A landscape with many valleys, sampled at points; each row gives a point and its height.
From any point a ball rolls to the lowest of the 3 points nearest to it. It stops when none of these is lower. Distance is the straight distance between rows; heights are no part of it.
(830): [-30  -5   3  20   5   5   4 -17  38  30  11 -21 -20   3  -7  -4  11  -3
  15  10  23]  h=432
(2077): [-18  10  -7   6   5   3   1   3 -14 -19 -14  18   0   7  -3   6   6   1
  -6   6 -15]  h=245
(180): [ 34  11   7   3  12 -19 -12 -13  -1   1  -1   1  14   1 -10   2 -10  -8
  25  -9 -15]  h=66
(165): [-29  -3 -15  -3 -12   7  15  12 -35 -16 -21  27 -14  10  13  -3  20   0
 -12  17  -7]  h=724
(635): [  8  -4  -3 -12   3  -2 -11   9  -3 -14   9 -15  14  -9  -8   5 -19   5
 -14   4 -12]  h=429
(1105): [-20  19  -9  16  16  -9  37 -19  27  -1  -6  13 -35  14 -15  14  23   4
  -7   2   8]  h=495
(555): [ 31   5   7 -22 -16 -12   1   8 -12  -9 -11  27  13   4   3   4 -14  -5
 -10   2  -2]  h=490
(1614): [-26 -19   6   5  -2  12 -32  22  15  13  28 -34  -2 -18   2 -18  -6   1
 -10   7   5]  h=726
(902): [ 21   3   3  -2  17  -5 -25  -3  16  16  18 -29  30  -3 -17 -11  -4   6
  29 -18  -6]  h=690
(985): [-14  -5   7  15  22  12 -17   1  26  21  14 -20   7   2  -8 -21   9  18
  35 -10   8]  h=833
(1613): [-20 -16  -9  20   3  11  14  -3 -18 -15 -20  12 -27   0  13   0   1  -2
 -12  27   3]  h=636
(1719): [ -3  -7  -4  -3   7   2 -22  15  12  -3  30 -40  14 -12 -15  -6 -14   3
 -12  -9  -7]  h=839
(1968): [-28 -14  17  24  14  24  -4  -5  35  35  18  -4 -12  10  -3 -23  14   1
  15  10  37]  h=777
(1035): [-23  -1  11   9  12  -4  12 -13  47  41  25  -8 -26  13 -16 -23  19  12
  18   3  43]  h=324
(750): [ 42  -8   6 -27 -32  -7  13  11  -2   3   1  22  19   4   4  17 -28  -3
 -14  -8  12]  h=519
(1543): [ 16   6  -1 -36 -41 -11  18  16 -21   4 -11  43  13   8  10   5   3  -8
  -9  -4  -6]  h=462
(450): [ 24 -17  14 -30 -20  11  -9   9   1   8  10 -19  15 -17  17 -14 -20  16
  -1  -8   6]  h=431
(1705): [  5  10  -1  21  18   0  19 -14 -23 -13 -20  19 -14   5  11   6   9  -1
   8   3  -3]  h=237
(1998): [ 14 -13   7 -19   0   3 -22  12   6   1  22 -37  20 -16  -4 -17 -12  10
  -8 -15  -1]  h=606
(1390): [-26  -8 -10   8   2   6  -5  10  -3 -17  -4  -3  -9   1   1  10  -8  -1
 -14  24  -8]  h=421
(1803): [ -4  13 -13  27  27  -1  47 -23  -2   0 -17  18 -28   4   9   7  14   1
  -3  -4  11]  h=494
(1411): [  2 -11  13   5  13  14 -22   4   6   9   5 -16   8 -11  10 -29   7  17
  25  -2   3]  h=695
(1039): [ 20  11   5 -13  -3 -14  -7   4 -15 -14  -6  19  17   6  -9   4  -7  -9
  -7   1 -12]  h=616
(2022): [ 20   4   5  -3   4  -5  -6  -5 -10 -12  -8   0  10  -4   2   3 -10   1
   8   8 -12]  h=662
(1326): [-42  -9 -14  21   0  12  15  -5  -3  -6 -14  13 -23  12   0   8   5 -13
 -20  27   4]  h=554
(1216): [ 44   1   5  -8   8 -17 -22  -7   6   5   6 -14  29  -2 -16   0 -13  -7
  13 -14  -7]  h=315
(1556): [ 14 -11   8 -10  -5   1 -13   2  -4  -4   0 -18   6 -14  12  -9 -11  10
   6   3  -5]  h=463
(2057): [-24 -19  -8  13  -3   8  -7   6   0  -9  -5 -15 -16 -10   8   2  -9  -1
  -8  27   2]  h=653
(199): [-33  24 -14  14  10  -3  41 -17  15   0 -13  25 -33  18 -10  11  33  -2
 -12  -7   5]  h=535
(370): [ 19 -12  13 -21  -1   7 -24  12   6  10  17 -27  24 -13   2 -23  -7  15
   3 -14   6]  h=557
(1496): [-39  -5   2  22   1   8  -8 -13  29  18  14 -31 -15   4  -6  15  -1 -13
  -3  23  15]  h=497
(826): [ 16  15   5   0  -3 -13   9   3 -36 -12 -23  40  -4  10  14  -1  13 -12
   1  -2 -10]  h=430
(1865): [ -2 -15   2  -8  -5   4 -20  14   7  -4  17 -32   5 -19   0  -7 -15   9
 -10   3  -3]  h=808
(791): [ 11 -16  14   1   0   8 -12   2  -4   3  -3 -12   0 -16  21 -25   5  13
  19   2   3]  h=608
(807): [-16  20 -10 -15  -4  -1  -8   6 -21 -13  -3  16  16   6 -16  10  13  -6
 -12 -10 -23]  h=444
(1031): [-19 -14   7  30  12  18   4 -10  24  25   7  -7 -20  -3   5 -25  17   6
  23  -2  29]  h=667
(421): [-23  -8   5  10  13  11 -25  10  31  18  24 -34   9  -6 -13 -14  -1  10
  16  -7   3]  h=764
(1222): [ -5  16  -3  11  15   0   5 -10 -13 -15 -14  17  -3  11  -2   8   6   2
   5   2 -13]  h=110
(1248): [-11   2 -10  25  16  -4  39 -27  24   9  -4  -2 -36   2  -1   3   9   1
   5   2  15]  h=454
(238): [-28  -5  -5  13   5   3 -23   9  18   1  21 -33   1  -8 -12   7 -15  -4
  -8   6  -8]  h=572
(1520): [ 12  20   2  11  22  -8   0 -14   7  -4  -1   1   4   8 -12  14  -3   5
  22  -7 -16]  h=795
(1962): [-14 -24   0  14  -3  11  -7   0  -3   2  -6 -16 -17 -17  19 -16   2   3
   9  19   8]  h=742
(953): [ 36  15   6   1  12 -21  -8  -9  -7  -3  -9  19  12   5 -11   5  -9 -14
  14  -9 -15]  h=265
(1137): [ 44   2  11  -5  -3 -18  -6  -5 -10  -3 -12  13   8  -4   8  -3 -15  -7
   9  -1  -7]  h=418
(566): [-52   9 -20  16  -4  10  23 -12  -1  -2 -15  23 -23  20  -5   9  24 -14
 -20   5   1]  h=464
(337): [-31 -22  15  20   7  27 -24   8  20  25  13 -15  -6  -6   6 -24   9  -3
   5  16  28]  h=739
(1872): [ -2   5  -5 -39 -43  -5  23  19 -31   0 -12  33   9  10  15   6  14  -2
 -13   3 -13]  h=593
(2060): [-25   6  -8  17  15   1  -6  -4  17  -6   0 -13  -6   2 -12  16  -9   2
  -2   9  -8]  h=506
(905): [-11   7  -8  12   8 -22  37 -25  38  23  12  -7 -44  -1 -13  -5  17   3
   2   6  27]  h=476
(645): [  9   2  -2 -22  -8  -2  -1  14 -12 -18   3   3  15  -2  -4   7 -12   5
 -25   7 -11]  h=455
(1191): [-15 -12  -5  32  12  11  17 -22  12  17   0 -11 -25  -9  12 -12  12   1
  19   1  17]  h=609
(705): [ 25 -16  22 -26  -9  17 -21  14   7  12  13 -12  22 -12  16 -33 -13  21
   3 -12  14]  h=449
(97): [ 40 -15  28 -27 -12   9 -19   6   5  20   4  -7  26  -9  18 -30 -10  14
  12 -17  14]  h=461
(1701): [ -6   5  -5 -21 -16   0   9  18 -27 -17 -12  23   2   6   9   2   4   7
 -13  13 -13]  h=671
(1936): [-16   4 -15  27  20   1  45 -25  14   6 -10   9 -36   1   6   5  10  -5
  -8   5  14]  h=474
(520): [  1 -18  15 -10   0  17 -26  18   9   7  10 -21   9 -17  12 -31  -3  18
   5   1  10]  h=815
(1050): [-14 -20  15  17  12  22 -20   9  14  13   6 -10  -4  -8  11 -35  10  13
  16   7  17]  h=806
(2146): [-39   5 -10  21   5   5   0  -3  15  -5  -1   0 -15  11 -11  20  -2  -7
 -14  15  -2]  h=529
(537): [-19   6  -7  22  12  -7  29 -24  32   8  -1  -6 -33   6 -11   9   9   6
   4   6  13]  h=467
(910): [-32   1  -7  24   8   2   8 -17  32   8   4 -14 -21   6 -11  16   1  -3
   0  18   6]  h=488
(1892): [ 32 -13   7 -29 -12  -1  -7  11   3  -4  29 -34  19  -7  -8   0 -22   8
 -22 -20   9]  h=576
(618): [ -4  20  -4  20  23  -8  33 -23  16  -3  -7   9 -29  11  -7  15  13  13
  11  -6   6]  h=354
(283): [-20   7 -10   7   7   2  10   2 -23 -18 -17  25 -10  12   5   5  17  -2
  -6   7 -11]  h=353
(184): [ 30  -5   8 -16  -1  -7 -20   4   2   0  15 -27  24  -9  -9  -6 -15   3
  -2 -12  -3]  h=468
(525): [ -4 -14   6  -1   6   8 -26  12  11   4  14 -29  11 -19   1 -19  -5  11
   7  -4  -2]  h=760
(665): [-12  31  -4   6   9  -2   9  -8 -18  -7 -18  30  -4  17  -4  13  24  -8
   9 -14 -17]  h=512
(1912): [ 27  -3   1 -32 -40   2  25  21  -5   9   8  31  25  14   1  23 -11  -8
 -22 -15  13]  h=583
(1319): [-30  16 -11   8   5   5  10  -7 -13 -12 -16  24  -7  13  -2   9  20  -4
  -2  -2 -14]  h=428
(1533): [-10  -2  -5   7   8   1  -9   3  -2 -15  -1 -10   1  -4  -3   6 -10   5
  -5  12  -9]  h=416
(335): [ 20   7   1  -5  14  -9 -16  -6   2  -6   6 -17  22  -3 -17   4 -11   0
   7  -6 -14]  h=453
(1101): [-28 -14   6  19   5  13 -21   5  19  16  11 -25  -4  -9   3 -16   5   4
  11   7   9]  h=708
(767): [  6 -16   2 -25 -22   7   7  20  -2  -4   9 -15   1 -16  15   5 -25  17
 -16  12   0]  h=437
(1966): [ 44 -10  17 -17  -3  -9 -24  -2   7  12   7 -17  30  -7   0 -20  -6   1
  16 -20   5]  h=526
(1215): [ 10 -20   5 -30 -21  11   0  22   7   3  29 -33   5 -18  10  -8 -25  19
 -17  -6  10]  h=436
(1308): [-40   9 -20  17   6   9  35 -15  -5  -4 -20  28 -28  15   1   2  26 -12
 -16   0   3]  h=409
(1205): [ 20  13   4  18  20  -8   7 -13 -12  -8 -13  11  -6   4   6   7   0  -2
  21  -2 -10]  h=350
(1434): [  3   6  -2   5  12  -2  -1  -5 -14 -17 -11   8  -1   3   1   6  -2   1
   4   9 -13]  h=323
(790): [ 22  -9   3 -23  -8  -2  -9   6  -4  -6   8 -21  14 -15   0  -2 -19   8
 -12   0  -4]  h=389
(722): [  2  11  -3   9   4  -2  20  -1 -41 -15 -26  36 -13  10  20   1  18  -6
   1   3  -5]  h=333
(220): [-21  -4  15  18  21  13 -10   3  42  29  18 -12  -4  10 -12 -20  11  22
  31  -6  26]  h=775
(641): [-11 -10  -6  -4  -8   2  -2  12 -10 -17  -8  -5  -5  -6   6   4 -13   6
 -15  23  -8]  h=539
(1179): [ -3 -14  -1  -3  -8   4  -4   6 -10 -15  -8  -8  -9 -11  12  -4 -11   8
  -4  21  -4]  h=622
(628): [  7  -2   1   0   7  -2 -10  -3  -2 -11  -3 -14   5  -8   4  -3 -11   9
   8   5  -9]  h=532
(1154): [ 51 -14  15 -24 -26 -13  -6   2   1  10  -2  -1  14  -9  11  -3 -25  -1
   5 -11  10]  h=527
(585): [-11  13 -15  20  19 -13  54 -24  26  11  -5  11 -41   0  -4   3  16   0
 -13   2  18]  h=498
(734): [ 24  17   1 -11  -3 -19 -11   1 -14  -3 -10  38  19  10 -14   5   5 -22
   0 -16 -13]  h=380
(944): [ 29  13   0 -16   4 -16 -14   4  -3  -7   5  14  30  10 -27  12  -6 -15
 -11 -16  -8]  h=426
(1530): [ 35  -9   9 -31 -24  -1   8   7  -4   2   6  -1  14  -5   9  10 -31   6
 -12  -2   6]  h=562
(1270): [ 10  14  -8 -31 -33 -19  -1  10 -29  -2 -11  32  16   7  -4   6  18 -20
  -7 -15 -17]  h=394
(800): [-18   3  -8   4   5   6  -5   6  -6 -19  -9   5   0   3  -5   7  -3   4
 -11  14 -15]  h=337
(1757): [ 21  28   6  12  15 -14   7  -6 -21  -2 -15  38  -3  14   2  10  10 -14
  13 -13 -13]  h=523
(1785): [  0  17  -5   0  17  -3 -10   0   1 -13   4   2  16   8 -17  14  -6   1
  -3  -2 -20]  h=481
(1752): [-11  -2 -12  33  17   3  39 -27  11  14  -8  -1 -33  -8  14  -6  10  -1
   4   2  21]  h=499
(1508): [-26 -22   1   3  -7   8 -26  19   9   5  19 -33  -8 -16   5  -5 -10  -1
 -13  17   5]  h=710
(1717): [-20 -22  16  28  15  29  -6   0  21  26   8  -2 -13  -1   9 -35  12   1
  13  15  31]  h=745
(1153): [-13  34  -2  11  19  -6  24 -17   4  -6 -11  25 -18  21 -10  20  26   4
  10 -15  -5]  h=278
(376): [ -9  13  -7 -20 -14  -5  -1  12 -25 -16  -7  20  14   8  -6   4  10  -3
 -12   2 -18]  h=423
(445): [  5  -2  -1 -22 -14   0   4  15 -13 -17   1   3  10  -3   3   7 -17  11
 -21  16  -7]  h=522
(67): [-33  -8   2  21   6  11 -19  -2  29  23  14 -30  -3  -2  -6  -3   1   4
  10   4   9]  h=683
(971): [ 23   8   8 -22 -20 -12   8  13 -27  -7 -16  40   6   9  12   0   0 -10
  -6   2  -9]  h=410
(1019): [-16  -2  -3  19  11  -4  26 -24  35  24   8 -13 -33  -1  -4 -11  15   5
  19  -4  29]  h=434
(851): [-21 -28  -3   4 -14  10  -8  15  -2   0  -1 -19 -19 -17  18  -4 -10   0
  -9  31   6]  h=684
(1960): [ 15   1   1  -2  15  -5 -25  -3   9   5  12 -27  22  -6 -14  -6 -10   6
  18 -12 -10]  h=587
(1219): [ -9  -4  -2   5  14   4 -22   5  18   6  16 -34  12 -10  -8  -6  -7   7
  11  -6  -8]  h=672
(1682): [ 45 -18  14 -29 -27   1   0   6   2  15  13 -14  21  -8   7   5 -29   5
  -4 -20  18]  h=543
(969): [-11  -6 -14  27  19   8  30 -15 -21 -10 -21  17 -26   2  18   1   7  -4
  -5   9   6]  h=544
(1503): [  4  16 -17 -34 -37 -21  -7   5 -26  -2   0  15  23   4 -17  17  21 -24
 -16 -28 -16]  h=412
(935): [ 33  -6   6 -29 -32   2  20  19  -3   0  12  17  23  11  -4  27 -22  -3
 -28 -15  16]  h=550
(1993): [ 26  -8   3 -29 -11   0  -1  13  -2 -11  28 -27  16  -4  -9  10 -22   7
 -28 -11   6]  h=584
(1712): [ 12  -3   1  -7  13   2 -26   6  13   5  26 -38  26  -9 -14 -13  -9   8
   5 -19  -5]  h=691
(126): [-50  18 -19   4  -4   7  10  -5  -8  -7 -14  19 -11  16  -7  13  30  -8
  -7  -7 -13]  h=551
(2084): [ 27  22   1   0   9 -19  -9  -6  -8  -2  -8  36  13  11 -14   7   3 -19
  11 -16 -18]  h=351
(1024): [ 25   4  -5 -27 -38 -22   6  13 -17   4 -16  50  12   8   1   4   5 -20
  -6 -17  -4]  h=442
(1473): [  6  -1  -1  -8  -7  -3   4  10 -20 -17 -10  10   0  -2   8   2  -9   4
  -9  18 -12]  h=750
(147): [  0  20  -6 -15   0  -6 -11   2 -14 -12  -1  17  23   9 -18   9   4 -10
 -11 -11 -20]  h=452
(1534): [ 14  40   1   5  10 -18   1  -9 -10   4 -10  40   1  18 -13  15  19 -17
  20 -28 -19]  h=549
(690): [-19 -28   4   4  -7  15 -19  13   5   6   2 -22 -11 -20  17 -20   2   6
   3  16  11]  h=713
(1725): [-21  18 -15 -24 -21  -7  -1   4 -31  -9  -9  18   9   6  -5   9  22 -10
  -8  -9 -25]  h=451
(1435): [ 19  14  -4 -27 -10 -14 -10   9 -11 -11   5  18  31  10 -24   9   4 -16
 -21 -18 -10]  h=413
(716): [-17   3  -9   8  12  -1 -16   6  12  -8  12 -25   5  -4 -14  10 -14   4
  -6   4 -15]  h=533
(80): [ 23  -6   7  -8  -6  -3  -6  -1 -13 -10  -8  -8   4  -9  15  -6 -14   7
   6  11  -6]  h=546
(2004): [  8  15  -7 -33 -24 -12  -6  14 -21  -7   5  17  27   8 -16   9   9 -13
 -22 -19 -11]  h=405
(1743): [-27  12 -12  21  14   8  23 -12 -11 -12 -18  24 -21  12   4   7  17  -4
  -5   5   0]  h=384
(1855): [ 11  28   1   8  20  -8   2 -10  -8  -7 -11  25   4  15  -9  14   5  -6
  14  -8 -18]  h=496
(1653): [ 16  20  -2 -13 -12 -13  -6   2 -25  -5 -15  39  14   9  -5   3  12 -22
   1 -12 -18]  h=399
(151): [ 25  -1   4 -26 -10 -10  -2   8  -9 -11   5   5  21   1  -7  10 -16   0
 -20  -1  -3]  h=400
(1504): [ 18  15  -3 -24 -20 -18  -6   8 -18  -3  -6  33  23   9 -12   4   8 -18
 -12 -16 -12]  h=387
(1600): [ 44 -16  12 -27 -19  -5  -8   6   5   3  17 -20  23  -5  -3   3 -23   3
 -13 -19  15]  h=558
(250): [  6  -5  -2  28  19   4  16 -17  -7  -2 -11  -6 -21  -7  17  -4   6   6
  23   1   5]  h=823
(809): [-16 -23  -8  17  -3  10   6  -3  -7  -8 -15  -5 -23 -10  17  -3  -1   2
  -5  27   9]  h=685
(1661): [ 45   0   6 -19 -23 -20   6   6  -7  -2 -20  42   7   6   7   0 -19 -14
  -4  -8   0]  h=32
(30): [ 22  -2   1 -13  10  -7 -19   2   9  -5  21 -34  28  -6 -17  -1 -14   2
  -3 -12  -6]  h=538
(692): [-33 -20   0  16  -4  12 -19   5   8  14   9 -27 -14 -13   7  -1  -4 -11
  -7  25  11]  h=729
(329): [ 31 -10  17 -18   6   2 -27  10  10  10  17 -26  31 -10  -3 -29  -3  13
   9 -23   9]  h=630
(1934): [ 29  -6  14   0   0  -5  -9  -4 -13   0  -9  -6   3 -11  19 -14  -6   7
  20   4  -3]  h=537
(511): [ 43 -18  18 -29 -17   1 -15   6   6  14  17 -18  26  -9   6 -10 -18   7
  -2 -24  19]  h=563
(1573): [ 16   7  -3 -36 -38 -16   8  14 -22   1  -9  36  19   5   2   5   8 -14
 -14 -12  -6]  h=411
(439): [-48  11 -11  17   1   6   9  -4  12  -6 -10  11 -14  16 -13  17  13 -10
 -16  11  -4]  h=564
(1204): [-25  -4  -9  27   8   4  24 -26  27  13   0  -8 -33   1  -2   5   3  -9
  -2  16  18]  h=478
(489): [-38 -18  12  13  -2  21 -30  13  13  25  24 -31  -5  -9   2 -12   3 -11
  -5  18  22]  h=743
(86): [ -4   2  -5 -18 -10   1   2  18 -17 -20  -3  14   8   2   3   6  -6   6
 -21  15 -11]  h=577
(1861): [ -9 -16   5  21  10  13  -9  -5   5  11   2 -13  -8  -9  12 -21   9  10
  23   3   8]  h=811
(1727): [ 21   7   1 -29 -14  -8  -6  14  -8 -18  18   6  27  11 -21  13  -7  -7
 -36 -21   3]  h=417
(1109): [-33  14 -12  -6  -4   5  -4  11 -18 -16  -8  14   4   9  -6   8  14  -1
 -15   4 -19]  h=352
(990): [ 13 -17   8 -24 -14   6 -10  12   0  -1  11 -25   6 -18  14  -9 -17  14
  -5   1   0]  h=419
(271): [-17   1  -8  19  12   7   6  -7  -5 -16 -13   4 -12   3   1   7  -1  -1
   2  13  -7]  h=425
(1517): [-25   0   6  20  11   6 -12  -1  36  25  16 -23  -6   4 -11  -8   9  12
  27  -5  14]  h=725
(1825): [ 34   9   5 -15 -21 -19   5  10 -18  -5 -17  46   6   8   7   0  -5 -14
  -4  -8  -4]  h=233
(1391): [ -5   6 -17  31  26   5  47 -21 -14  -4 -21  20 -30   3  16   5  12  -4
  -7  -1  11]  h=509
(2014): [-22 -27   5  -4 -16  13 -18  22   5   6  10 -26 -12 -20  17 -12  -8   5
 -10  22   9]  h=698
(513): [-30  -2  -8  15   7   5 -12   5  11  -8   5 -15  -7  -1  -7  11 -12  -3
 -14  19  -4]  h=483
(505): [ 38 -17   8 -24 -28  15  24  15   1   8  27  -4  19   6   2  31 -34   4
 -19 -14  23]  h=570
(572): [ 40  -6   8 -18  -8 -10 -10   0  -3  -3   5  -7  20  -7  -1   1 -20   1
  -5  -6   0]  h=328
(1182): [ 54 -10  17 -15 -14 -17 -12  -3   3  10  -4  -3  17 -12  11 -11 -17  -5
  16 -14   5]  h=517
(1196): [ -2   9  -5  28  21  -2  25 -24  12   5  -5  -4 -28   1   1   8   8   8
  22  -3   9]  h=403
(841): [ 17   1  -9 -38 -54 -10  26  20 -15  15  -6  39  18  10   9  17   7 -13
 -12 -15  -2]  h=534
(538): [ -1   7  -3  15  19  -3   0 -15  11  -3  -3 -12  -5   0  -7   8  -3   9
  22   0 -10]  h=766
(1787): [ -2   0   5  16  17   7 -11  -6  15  12   6 -20   4  -2  -3 -13   7  17
  38 -12   1]  h=805
(2076): [ 20   2   7  12  13  -4  -9 -12  -3  -1  -4 -11   4  -7   2  -5  -3   6
  28  -2  -9]  h=830
(979): [ -1  26  -4  18  18  -2  27 -12 -25  -6 -20  32 -16  16   9  12  24  -7
   4 -12  -5]  h=536
(2042): [  0  30  -9 -13  -5 -11  -8  -4 -22  -3 -10  28  14  13 -14  11  22 -20
   7 -24 -27]  h=415
(82): [ -8 -23   4  -6 -11   9 -18  16   3   1   6 -24  -4 -19  16 -17  -9  13
   0  13   4]  h=707
(777): [-31  11 -12  21  12   8  21 -14   3 -10 -13  17 -23  13  -2  11  13  -6
  -9   6   0]  h=388
(495): [ 33  17   2  -2   0 -24  -5   3 -18   2 -19  47   6   7  -6   0   9 -26
   8 -20 -15]  h=395
(484): [-21  -5   3  20   6   1  18 -22  38  32  15 -12 -27   4  -3 -14  17   3
  18   1  33]  h=390
(414): [ 12  -5   4  18  11   0   0 -12  -5  -1  -8 -10  -8  -8  15  -9   4   5
  27   0  -1]  h=776
(1862): [-12  26  -3  10  21  -2  10 -12   6 -10  -8  14  -7  16 -13  17  12   4
  11  -7 -11]  h=213
(718): [ 31 -12  18 -16  -8  -1 -15   1  -3   6   2 -15  17 -14  15 -22 -10   9
  13  -8   2]  h=504
(301): [ 21   0   3  17  12  -7  11 -12 -22 -10 -17   5 -13  -5  19  -2   1   1
  16   6  -2]  h=332
(727): [ 42  -2  11  -4   0 -13 -11  -7  -8   1  -6  -4  11  -9  10 -11 -10  -2
  20  -5  -6]  h=485
(2100): [-28   9  -8  21  11   0  25 -18  29   3  -5   4 -28  14 -11  15  11  -2
  -7  10   7]  h=477
(208): [ 21  -1   5 -12  -8  -6   2   3 -17 -15 -11   9   5  -3  11   2 -15   4
  -2  12  -8]  h=723
(1402): [ 32  -6  11 -16   8  -5 -27   5  10   8  24 -34  35  -8 -14 -12  -8   2
   2 -24   4]  h=603
(2092): [ 38 -13   9 -23  -4  -8 -18   9   9   1  32 -40  24  -4 -19  -3 -13   5
 -16 -28  13]  h=607
(689): [ -5 -24  11 -22 -17  21 -16  30  12  10  26 -26   3 -22  15 -24 -14  18
 -12  -1  12]  h=460
(364): [ 23   3   6 -35 -29  -3  15  17 -15  -3   1  26  20   4   5  12 -13   2
 -19   2  -3]  h=283
(858): [-30 -22   3  23  -1  18  -8  -7  13  20   7 -18 -18  -6   8 -14   9  -9
   6  18  23]  h=569
(923): [  4  10   0  10  18  -3 -11  -9  16   8   9 -23   6   0 -14   3  -5  12
  27  -7 -10]  h=813
(477): [ -2  -3  -2  21  15   5  -4 -13   7   4  -2 -18  -7  -6   5  -6   2  10
  27  -1  -2]  h=687
(693): [ 33 -10   5 -31 -20   3   8  12  -3  -7  18 -13  18  -4  -1  13 -29   8
 -25  -9   8]  h=580
(993): [ -8  10  -9  -6   9  -3 -12   9  -1 -18  14  -7  18   2 -20   9 -14   0
 -21   0 -17]  h=465
(967): [ 32   8   2 -20 -16 -19  -3   8 -14  -5 -11  37  16   6  -3   2  -3 -15
  -8  -9  -9]  h=342
(2088): [-13  -3  -8  -2  -4   3  16   9 -33 -21 -22  27 -12   7  16  -1  10   0
  -8  20  -9]  h=588
(1884): [ -4  41  -3   4  11 -11  11 -11 -11  -1 -12  32  -6  20  -7  19  30  -6
  16 -27 -16]  h=540
(1810): [ 19  -6  13  -6   9   1 -23   0   2   5   5 -23  20 -11   1 -20  -3   9
  21 -10  -4]  h=565
(838): [-23 -18   1  29   8  17   9 -18  15  25   4 -10 -27  -9  13 -21  15  -5
  14   8  26]  h=581
(708): [-24  21  -9  17  16   5  29 -15  -4  -9 -17  26 -22  17  -2  13  24  -3
   1  -9  -3]  h=358
(129): [-28 -10   2  28   7  11   1 -15  27  21   6 -18 -22  -2   0 -10  10  -3
  16   9  21]  h=484
(2082): [-17  -5  -4  10   8   4 -21   3  16   3  11 -33   5 -10  -7  -2  -8   5
   6   2  -8]  h=620
(362): [-34  13 -13   6   5   4  -2   7  -2 -14  -2   9   4   9 -13  15   5  -1
 -12   4 -15]  h=414
(352): [-24 -10 -11  30   8   9  17 -21   9   4  -7  -7 -28  -2   6   4   3 -11
   1  17  11]  h=500
(1971): [  6  -6  -1   6   3   1  10  -1 -21 -18 -17  10 -14  -5  16   1  -3   7
   1  20  -4]  h=902
(134): [ 19  -4   2 -35 -25   7  18  20  -7  -6  10   8  12  -1  10  16 -24  12
 -23  10   0]  h=531
(1312): [ -5 -13  -1   9   2   5  -5  -6  -4  -8  -6 -16 -10 -12  13  -8  -2   7
  11  11  -3]  h=712
(281): [-24  -5 -19  21   7  10  30  -8 -25 -14 -23  25 -27   9  12  -1  15  -7
 -15  13   5]  h=582
(633): [-35  -8 -10  25   3  10   3 -12   9  -4  -5  -7 -20   5  -3  11  -3 -11
 -11  25   4]  h=528
(1229): [-22  -2  -3  19  10   4  -8  -5  24   7   9 -27  -4  -3  -9   5  -4   7
  14   2  -3]  h=659
(1791): [-23 -26  -5  11 -10   8  -4   6  -5  -5  -4 -11 -22 -10  12   0  -5  -3
 -14  36   8]  h=682
(656): [-14  23  -9  19  22  -2  29 -19   8  -8 -14  16 -26  16  -5  17  17   7
   3  -7  -1]  h=329
(1371): [  4  21   0   0  11  -7  -6  -2 -11 -11  -7  16  15  11 -15  14   2  -4
   3  -3 -19]  h=466
(726): [-12  -6  -7  25  14   6   7 -17  10  -2  -5 -14 -17  -3   3   4   3   2
  13   7   2]  h=568
(535): [-42  -4  16  17   4  15 -18  -4  36  41  28 -29  -7   7  -9  -5  11  -8
   2  15  31]  h=697
(1451): [ -1  16  -9 -33 -26  -9  -1  14 -27  -9  -2  22  22   7  -9   8  15 -13
 -17  -9 -17]  h=401
(1167): [-21 -14  -7   4  -6   3 -12  13   0  -8   3 -17  -7 -13   6   3 -14   4
 -13  23  -4]  h=621
(1264): [ 27   7   6  -4  -3 -11   2  -1 -20 -13 -18  20   2   1  12  -1  -6  -3
   3   8 -11]  h=589
(1030): [-28  24 -12  -4  -4   2   2  -4 -20  -9 -13  18   1  14  -6  10  23  -8
   0 -10 -21]  h=475

Two balls start at each pair of points below. Name the first point that both come to, or write never.
(1791) and (641) | (1390)
(1196) and (777) | (656)
(2022) and (1179) | (800)
(1892) and (370) | (572)
(705) and (791) | (990)
(851) and (1312) | (800)

For each start below, name every point that the ball comes to, in order.
(97) | (705) (450) (990) (790) (572)
(1308) | (1743) (708) (656) (1153) (1862) (1222)
(689) | (1215) (990) (790) (572)
(841) | (1573) (1270) (1504) (967) (1825) (1661)
